Each row is a point on a landscape with many valleys, with its height.
From any point a ball rolls to the lowest of the 4 points nearest to it. It stops when none of these is lower. Distance is the straight distance between rows; heights are no part of it.
Q659: [158 143 100 146 100 104 168 138 112 160 118 144]  h=6.29
Q232: [165 108  79 142 129 121 171 128 143 148 122 128]  h=0.83
Q185: [183  72  89 145 160 148 173 113 175 141 141 103]  h=6.19
Q790: [179 141 132 156  69  93 176 122 129 145 140 143]  h=4.68
Q264: [150  89 101 123 183 175 135 118 134  93 155  98]  h=2.56
Q548: [ 97 174 180 126  58  78 111 137 128 140 115 154]  h=7.13
Q221: [183 137 100 148  57 104 182 127 134 164 138 136]  h=5.53
Q276: [ 93 141 107 107 140 126 103 133 109 138 104 136]  h=5.38
Q300: [ 84 145 173  86  97 108  60 156 135 133  77 154]  h=7.21
Q696: [106 130 113 122 162 146 112 130 109 123 132 130]  h=3.35
Q318: [ 72 145 140 104 161 157  72 129 121 104 125 121]  h=2.17
Q668: [116 116 150 131 164 138 110 131 112  94 150 120]  h=2.07
Q420: [177 103 142 159 130 116 164 106 145 113 146 123]  h=3.51
Q956: [ 91 139  70  98 170 197 114 109 108 134 128 114]  h=1.47
Q807: [134 130 180 147 138 109 132 129 117  97 138 139]  h=2.67
Q434: [122 106  63 120 178 191 144 117 122 124 138 112]  h=0.14
Q306: [ 96 126 153 113 170 157  91 112 108  93 145 114]  h=1.72
Q501: [177 102 105 152 112 118 181 109 154 146 141 122]  h=5.47
Q619: [131 113  91 132 168 156 132 117 117 121 140 127]  h=3.13
Q806: [188  77 119 164 133 125 181 118 175 133 145  99]  h=4.73
Q186: [127 123  54 119 150 156 142 128 110 157 114 126]  h=4.80
Q640: [112 117 122 123 174 164 121 126 111 104 140 113]  h=2.28
Q959: [178 127  60 138 100 115 178 148 137 172 106 145]  h=0.74
Q96: [ 94 163 208 111  56  86  83 142 139 138 103 158]  h=7.81
Q44: [165  73  63 132 160 161 160 119 161 143 132 110]  h=5.34
Q482: [188 102 112 168  86 103 194 119 178 152 138 119]  h=5.30
Q227: [186 129  78 157  88 107 184 128 147 168 127 132]  h=5.61
Q349: [153  87  43 119 166 175 161 120 149 155 132 109]  h=4.46
Q854: [142 106 120 139 164 147 138 126 125 100 143 121]  h=3.62
Q910: [136 131 135 132 135 108 140 127 102 121 127 142]  h=4.66
Q824: [ 90 126 144 107 192 190 102 124 121  75 165 104]  h=1.49
Q926: [114 152 194 137 108  86 113 129 124 115 127 142]  h=3.48
Q885: [ 95 133 163 123 159 127  96 124 108 101 130 121]  h=2.41
Q675: [108 164 137 128  74  94 111 164 110 164 100 152]  h=7.66
Q662: [146 139 160 153  95  87 156 119 128 125 139 137]  h=2.76
Q340: [ 95 144 202 115 114  90  93 136 115 109 111 147]  h=4.61
Q517: [ 88 134 167 104 120 110  76 136 122 132 100 148]  h=6.24
Q431: [130 125 174 140 162 119 111 124 107  87 137 122]  h=2.36
Q874: [ 53 142 168  93 182 183  65 121 123  89 149 104]  h=1.08
Q168: [ 58 145 135  85 163 163  68 122 117 132 112 128]  h=2.99
Q521: [ 67 133 168  73 155 147  39 122 129 111  96 124]  h=7.45
Q815: [ 94 159 172 103  84  85  77 145 119 135  92 157]  h=7.61
Q403: [112 146 129 120 117 102 109 138 111 149 108 145]  h=7.74
Q988: [110 109  88 111 172 183 126 115 110 118 144 117]  h=1.38
Q843: [176  88  68 145 148 128 173 124 164 158 131 107]  h=6.90
Q97: [ 73 152 126  96 143 128  75 140 108 131  98 133]  h=5.08
Q158: [160 137 119 145 107 107 163 127 129 133 124 141]  h=5.33
Q328: [161  48  92 151 182 169 174 122 186 133 151  73]  h=7.44
Q248: [108 159 161 135  92  88 118 137 116 134 115 148]  h=5.10
Q645: [169  66 110 148 173 157 161 123 170 117 153 104]  h=6.98
Q588: [ 59 144 112  88 170 198  80 121 118 120 121 110]  h=1.71
Q672: [145 154 136 143  85  94 144 130 119 147 126 143]  h=2.03
Q562: [124 167 109 137  61  89 143 159 119 164 108 148]  h=7.08
Q822: [ 87 125 187 114 163 124  70 122 112  86 137 126]  h=2.01
Q981: [147 130  75 136 108 113 158 147 118 158 108 142]  h=5.43
Q269: [136 137  84 126 122 122 146 149 111 154 107 135]  h=6.85
Q360: [159 169  83 143  46 101 172 153 124 181 120 144]  h=6.36
Q525: [138 167 163 151  44  88 137 130 116 143 142 154]  h=2.98
Q669: [115 124  94 118 146 132 124 130 103 135 118 134]  h=4.95
Q16: [151 105  53 120 160 154 151 124 135 146 132 118]  h=3.24
Q781: [186 130 133 158  78 100 183 115 147 134 152 127]  h=4.96
Q761: [117 115 105 116 190 206 124 115 132  91 164 104]  h=1.63
Q76: [122 105 145 128 198 188 118 126 131  72 172 101]  h=1.42
Q589: [114 134 196 130 148 105  93 126 108  75 143 136]  h=2.40
Q960: [ 75 139 165  96 169 157  65 130 114 103 131 114]  h=1.48
Q364: [134 166 177 152  72  89 133 122 124 121 135 141]  h=1.54
Q342: [183 100 121 155 111 106 184 112 156 130 137 119]  h=4.22
Q837: [148 119 141 145 138 113 141 116 125 106 134 124]  h=3.10
Q506: [ 96 161 221 114  57  78  76 129 139 122 113 152]  h=7.94
Q694: [211 124 119 176  37 107 191 111 156 158 157 119]  h=5.32
Q480: [ 95 161 160  95  74  95  92 160 130 156  76 151]  h=8.20
Q455: [ 79 140 177 103 141 126  72 133 117 113 100 131]  h=7.05

Where does a ball stop that starts at each point below?
Q668: Q874
Q645: Q874
Q276: Q434
Q761: Q434
Q269: Q434
Q480: Q364
Q675: Q364
Q669: Q434

Call two points neighbours if one is among the 4 nearest of the other. Go from one point of each pair to the other, from neighbour to neighbour, staying as low as possible. Name the highest point that can't be avoided.
Q874 and Q434: Q761
Q959 and Q76: Q501
Q672 and Q434: Q926
Q874 and Q76: Q824
